Points, in no order, along strands that fork and pass close to each other.
(in the rows, 128 means zero)
Two points are linked if the straight distance between their rows is under 107. Some points are linked to none.
Gesev: [182 155 148 100 150 116  82 173 114 136 183  56 128  86 115 147 135 125
 124 147]
lagig: [155  93  84 144 166 103  78 106 103 120 160 142  78 139 149 118  95 163
 118 161]
Pubav: [161 149  67 107 144 100 132 128  47 127 158 125 124 112 158 125 121 119
 131 117]
rivu: [ 96 138 129 154 160 118 168 144  99 124 134 136 160 137 160  96 156 167
 113  90]
nev: [ 82 136 109 159  91 164 113  97 129 140 116 179 205 117 132 118 142 116
 107  79]
zitep: [169 111 162  94 171  97 132 120 121 141 116  85 101 105 142 160 150 155
 175 174]
Nuf: [ 66 128 148 119 128 133 158 157 153 147 125  97 184  98 107 152 145 151
 130  91]
Napo: [148 103 154 119 142 116 118 125 139 153 101 120  99 115 126 173 117 180
 188 176]
Duzo: [151 162 163  99  86  81 110 134  96  87 137  53 150  75 136 140 152  79
 111 125]
gir: [150 140 176 149 101 144 131 121 133 123 134 110 185 106  93 162 146 134
 106 120]
viba: [125  86 131 108 130  81  66 146 132  90 134  35 118 127 150 131  72 125
 126 193]
bomu: [ 92 153  75 170 105 190 152 175 129 138 137 220 158 157 137 112 115 131
 112  96]
pizu: [ 90 112 165 111  98 185 187 117 172 125  59 153 103  84 111 127 139 129
 153 135]
foput: [ 81 130 161 107 107 120  74 130 162 108 115  77 167 108 121  95 142  50
 120 103]
Kuze: [131 121 132 123 127 105 158 117 137 159 105 125 115 200 129 118  89 155
 158 135]
dodi: [155 119 153  85 115 167 140 162 154 102 112  73 110 117 107 155  76 117
 156 190]
kodi: [137 116 111 154 153 102  92 166 129 138 185  87 142 161 132 118 100 171
  88 136]
furo: [ 72 134  96 126 145 161 162 138 173 152 114 188  85 154 108 106 134 131
 123  98]
Gumir: [145 125 183 152 144 107  92  86 119 128 112 113 165 133 141  92 157 106
 148 119]
Tugiz: [131 123 154 116 112 166 162  65 165 128  77 174 107 120 110 132 158 114
 121 127]
mit: [124 116 158 173 130 178 155 121 145  96 111 169  98 129 102 107 114 163
 114 122]
Sogi: [116 145 171 155  87  95  71 115 143 102 143  94 175 115 106 115 160  78
  92  95]
toz: [139 111 194 107 145 105 109 150 143  80 116  39 132 114 146 126 149  93
 141 169]
Koner: [116  71 135 103 151 124  83 153 170  93 118  63  84 135 135 123  72 135
 136 200]
vam: [127  93 161 123 144 151 152 122 182 120 123 120  96 108  83 175 131 155
 128 151]
tesib: [127 122 185  77 141 130 162 148 171  87  99  55 120 117 133 136 158  86
 127 158]
gafo: [175 123 154 141 121  68  93  71  96 137 130 110 162 137 142 141 157 102
 142 129]
mapir: [120 167 108  67 116 174 192 129 156 167 109 148 124 118 114 136 142 107
 119 102]
rab: [112 100 151 138 104 144 146  63 162 116  69 162 121 162 118 113 121 117
 128 125]
Sidaf: [147 144  96 137 116 123 165  99 121 136 136 180 147 184 153 140 165 114
  99 110]
teli: [115  98 161 113 108 150 121  81 154 111  55 134 121 135 129 111 106  91
 171 149]
dek: [125 154 133 152  77 108 104  86 134 123 142 140 194 125 123 144 190  82
  74  89]
depo: [143 153 100 138  91 126 156  89 132 130 144 177 168 148 143 168 200  93
  66  99]
Daguk: [120 151 107 160  92 134 200 124 137 163  88 215 104 207 150 112 149 139
 120 117]
lipat: [ 91 141 151  78 107 154 111 119 151 128  89  98 170  91 142  96 151  59
 136 116]
nizu: [197 166  72 106 157 114 135 122  75 155 170 137 114 147 156 100 141  84
 134 120]
pagi: [101  99 133 128 111 182 139 155 146  92 102 139  79 101  93 118  54 146
 150 150]
fam: [180 144  79 115 134 141 128  92 110 124 140 188  82 160 131 128 113 105
 117 135]
Fot: [108  98 127 166 140 125 170 155 160 128 143 127 107 168 114 139 109 205
  96 133]
luda: [129 153  85  92 133  62  87 152 110 140 195  77 115  96 126 142 155  79
 111  95]
binut: [137 121 200 115 149 146  94 159 145 106 109  68 146  85 129 145 144 110
 182 175]
koseg: [104 142 108 128  97 113 187 105 120 168  77 170 128 186 146 111 120 144
 145 106]
soki: [171 132 170 142  98  36  69  85 121 130 152  80 139 116 125 148 177  76
 130 130]
degit: [125  94 140 112 163 127 107 179 153 122 132  67  91 139 139 102  67 181
 120 180]
lub: [129 120  75 170 173  94  82 144  75 125 192 136 140 117 156 122 140 144
 119 111]
Giv: [ 92 122 162 124 152 103 159 144 127 126 118  81 160 127 136 129 141 159
 136 107]
Tokan: [131 122 129 164 174 147  95 119 104 121 138 173 118  95 126 126 135 171
 160 131]
kaze: [166 105 129 141 174  81  86 115 136 170 165 109 118 138 133 160 156 164
 136 159]
lus: [100 170  77  91  97 169 180 113 134 155 120 177 149 124 146 127 160 107
  91  87]
Tane: [147 111 122 155 132  29  49  88 119 131 179  99 117 114 130 132 181  79
 120 116]
Ket: [164 111 126 116 137 114 120  70  97 107 103 154  74 120 139 143 117 139
 156 159]
Vanol: [110 111 149  90 112 174 128 157 161  92  90  89 126 105 116 139  88  80
 177 176]
Pif: [ 85  81 154 139  85 175 186 142 173 107  75 152  73  88  81 139  88 148
 157 153]
Kobi: [ 95 134 138 169  81 191 141 118 129 147  95 178 190 114 121  91 106 140
 134 100]
pav: [ 82 128 135 152 114 153 197 140 151 157 118 154 167 129 112 137 141 170
 128  93]
Liv: [143 108 131 124 179  93 100 171 145 166 165  67 122 158 145 107 102 188
 109 162]
vasa: [197 145 140 117 129 134 101 143 111 145 166  96 134 122 104 166  99 149
 126 158]
seza: [165 137 128 160 136 111 111 118 123 106 175 130 146 158 123 131 158 112
  68 116]
Keb: [129 135 123 103 140 115 119 109 126 161 110 131 134 154 132 123 116 113
 162 119]
Gagu: [113 121 111 147 134  61  61  98 122 136 157 114 158 158 134 107 147  75
 112  94]
neni: [144 114  89 130 140 120 154 158 159 157 164 128  97 194 120 157  93 191
  90 152]
Pofa: [115 106 125 113 155 132  82 141 159 109 154 101 107 120  99 138 102 125
 101 135]
gova: [116 120 146 111 137 100  90 132  74  88 113  74 144  81 160 112 114 105
 164 140]
gupiz: [157 123  78 147 119  46 104 108  82 158 174 124 161 163 147 170 140 124
 128 122]
Fasev: [ 99 127 151 173  96 176 174 116 146 130  75 206  66 135 102  84 129 152
 130 124]
dat: [114 130  91 173 134 123  74 137  82 114 174 150 168 114 126 142 107 150
 119 109]
ver: [132 166  98 111 115 152 187  98  97 136 111 184 133  93 159 142 186 133
 113 106]
reb: [142 115  85 121 135 145 109 114 143 126 134 164  64 175 109 120  72 127
 122 147]
vazuk: [148 151  76 156 112 136 172 132 105 133 128 216 121 205 183 108 141 109
 106 114]
kudak: [ 99 121  86 127 159 126 147 134 174 171 138 178  86 177 111 141 135 146
 135 114]
vaf: [148 156  78 142 136  67 103 160 103 140 222 114 140 132 139 147 196  86
  82  94]
darit: [132 108 133 174 152 143 148 136 128  94 141 159  91 145 124 119 118 194
  99 136]
fufeb: [172 142 141  91 126 161 139 167 143 141 140  89 112 123  89 159  81 144
 137 155]
Milem: [ 69 134 126 109  73 178 182 104 145 151  63 175 130  84 132 116 134 138
 138 112]
dud: [159 124 146  78 166  91 149 129 152 149 140  72 103 130 125 172 161 134
 138 152]
ribu: [143  88 172 120 151  69  97 138 128 111 120  38 130 144 158 121 119 146
 143 172]
vit: [142 166 139 108 112 167  91 107 117 135 120 135 170  97 124 100 139  73
 128 101]
Zab: [113 145  86 141 147 110 130 176 106 136 175 108 162 174 138 108  98 141
  95  95]
kupak: [136 106 137 142 144 114 155 133 141 168 110 151  71 142 116 167 120 211
 171 165]
vot: [164 132 150 147 105 133 105 145 132 114 169  94 160 119  88 173 107 153
  95 136]
Pide: [121 129 118  88  95 139 146 109 102  91  93 116 128 109 129 143  81 112
 134 136]
tedil: [103 157  81 139 139 164 162 196 132 144 160 158 133 161 121 117  96 156
 106  98]
varok: [150 108 172 116 136 133 109  85 121  97  77 120 115 103 142 130 133 103
 181 170]
Mem: [123 124 125 112 101  71  90 133  77  83 137  56 148  96 140 136 102 112
 124 132]
teg: [ 97 106 143 117 133 127 111 161 102 106 107  82 146  88 135 142  85 155
 179 152]
Nis: [120 121 149 104 155 163  92 153 138  83 137  86 117  96 116 101 100 107
 116 131]
lekub: [134 122 179 150  82 172 158 112 145 145  81 145 173 122 104 115 105 141
 153 128]
fovu: [135 145  99 137 146  88 107 103  86 138 148 129 161 142 164  80 163  75
 115  90]
Damaf: [128 131 128 109 105 162 155 123 105  90  81 154  65 116 118 109  75 139
 145 146]
Fuvu: [106 132 139 111 148 185 128 126 133  85 106 136 108  97 126  72 115 104
 114 113]
lokif: [160 163 169 130 105 111 113 121  90 103 141  93 171  65 123 147 173 114
 109 112]
dob: [123 149 115 140 137 105 122  83  82 149 125 155 183 109 177  90 189 102
 129  90]
bos: [ 59 114 148 165  71 164 200 121 154 172  70 190 138 107 105 113 130 167
 152 104]
tamev: [118  95 165 139  81 138 143 124 141 119  91  99 177 127  98 155  75 139
 157 143]
dovu: [ 90 145  84 176 124 178 157 152 131 141 127 249 138 152 178 100 179 124
 113  99]
butu: [161 121  92 132 133 141 126 149 160 154 148 161  52 187 107 127  75 171
 111 168]
Fopot: [194 158  71 115 150 136 106 123 115 145 183 165 110 163 131 134 139  85
 113 127]
liga: [150 145  73 161 152  82 116 165  60 119 212 121 150 113 166 125 166 118
  87 105]
Talub: [101  99 150 146 102 113 114 150 114 105 123  76 175 115 116 155  77 166
 140 137]
pog: [149 154 118  73 137 135 178 137 147 150 132 118 111 130 110 165 148 120
 118 117]
Lel: [125 130 114 133 141 110 186 126 139 182 110 178  66 170 124 154 148 183
 164 131]
gazi: [115 115 177 112 138 144 165 143 153 114  84  85 128 136 127 109 118 133
 148 140]
veme: [109 136 142 122 145 146 133 120 124 149  90 157 130 102 131 121 138 145
 177 119]
sufa: [121 146  98 100  81 129 142 124 113 132 130 119 166 134 111 162  86 113
 114 110]
rap: [ 91 139 121 115 161 179 144 134 158 126 117 165 100 128 123  75 142 112
 115  94]
Kav: [159 130 112 110 147 118  68 127 136 102 184  94  95 126 103 120 121  84
  83 132]
mir: [127 147 118  77 143 102  78 175 123 138 169  55 125  93 118 150 123  98
 142 135]
Noka: [123 127  91 161 135 127 112 116  93 135 140 186 127 131 130 151 109 167
 152 123]
siz: [152 149 124 105 132 130  75 103 122 113 144 121 134 109 116 118 132  64
 114 113]
Kap: [143 129 119 190 185 141 114 122 103 122 154 202 122 131 162 104 183 145
 136 118]
zuz: [ 75 110 154 149  82 165 184 157 158 142  70 170  43 115  78 105  98 157
 163 146]
sotut: [117 151 105 167 160 135 148 125  80 128 132 189 156 121 180  83 175 139
 123  92]

A fork is a point with three links. Follow the links from the first point to the second and name the forks in between, in order.
siz / Gagu -> Tokan, sotut
Fot / Damaf -> Pif
vasa / depo -> Tokan
degit / Gagu -> toz, Giv, sotut
fovu / Damaf -> sotut, Giv, pizu, Pif
bos / veme -> Giv, sotut, Tokan

A fork is a point with three links, a tip a point with one. Leave the first point through the second and follow the links. Name the first fork or tip that comes.
vasa / vot -> nev
nev / Kobi -> vasa
kudak / furo -> Tokan
Gumir / gafo -> sotut
zuz / Fasev -> Pubav
dovu / bomu -> toz
foput / lipat -> ver
butu / neni -> Pif
viba / Koner -> dovu

Follow the links from the first point to the second, and from the first to the third. Name the last point that the two ways share.
Kuze / Tane / Zab -> sotut
binut / teli / pagi -> pizu
Pofa / Giv / lub -> Tokan
Gagu / fam / dodi -> sotut
pav / gafo / tedil -> Giv
Tane / degit / Tugiz -> Giv
toz / teli / sufa -> pizu
reb / lub / sufa -> Pif
dek / gir / Nuf -> Tokan
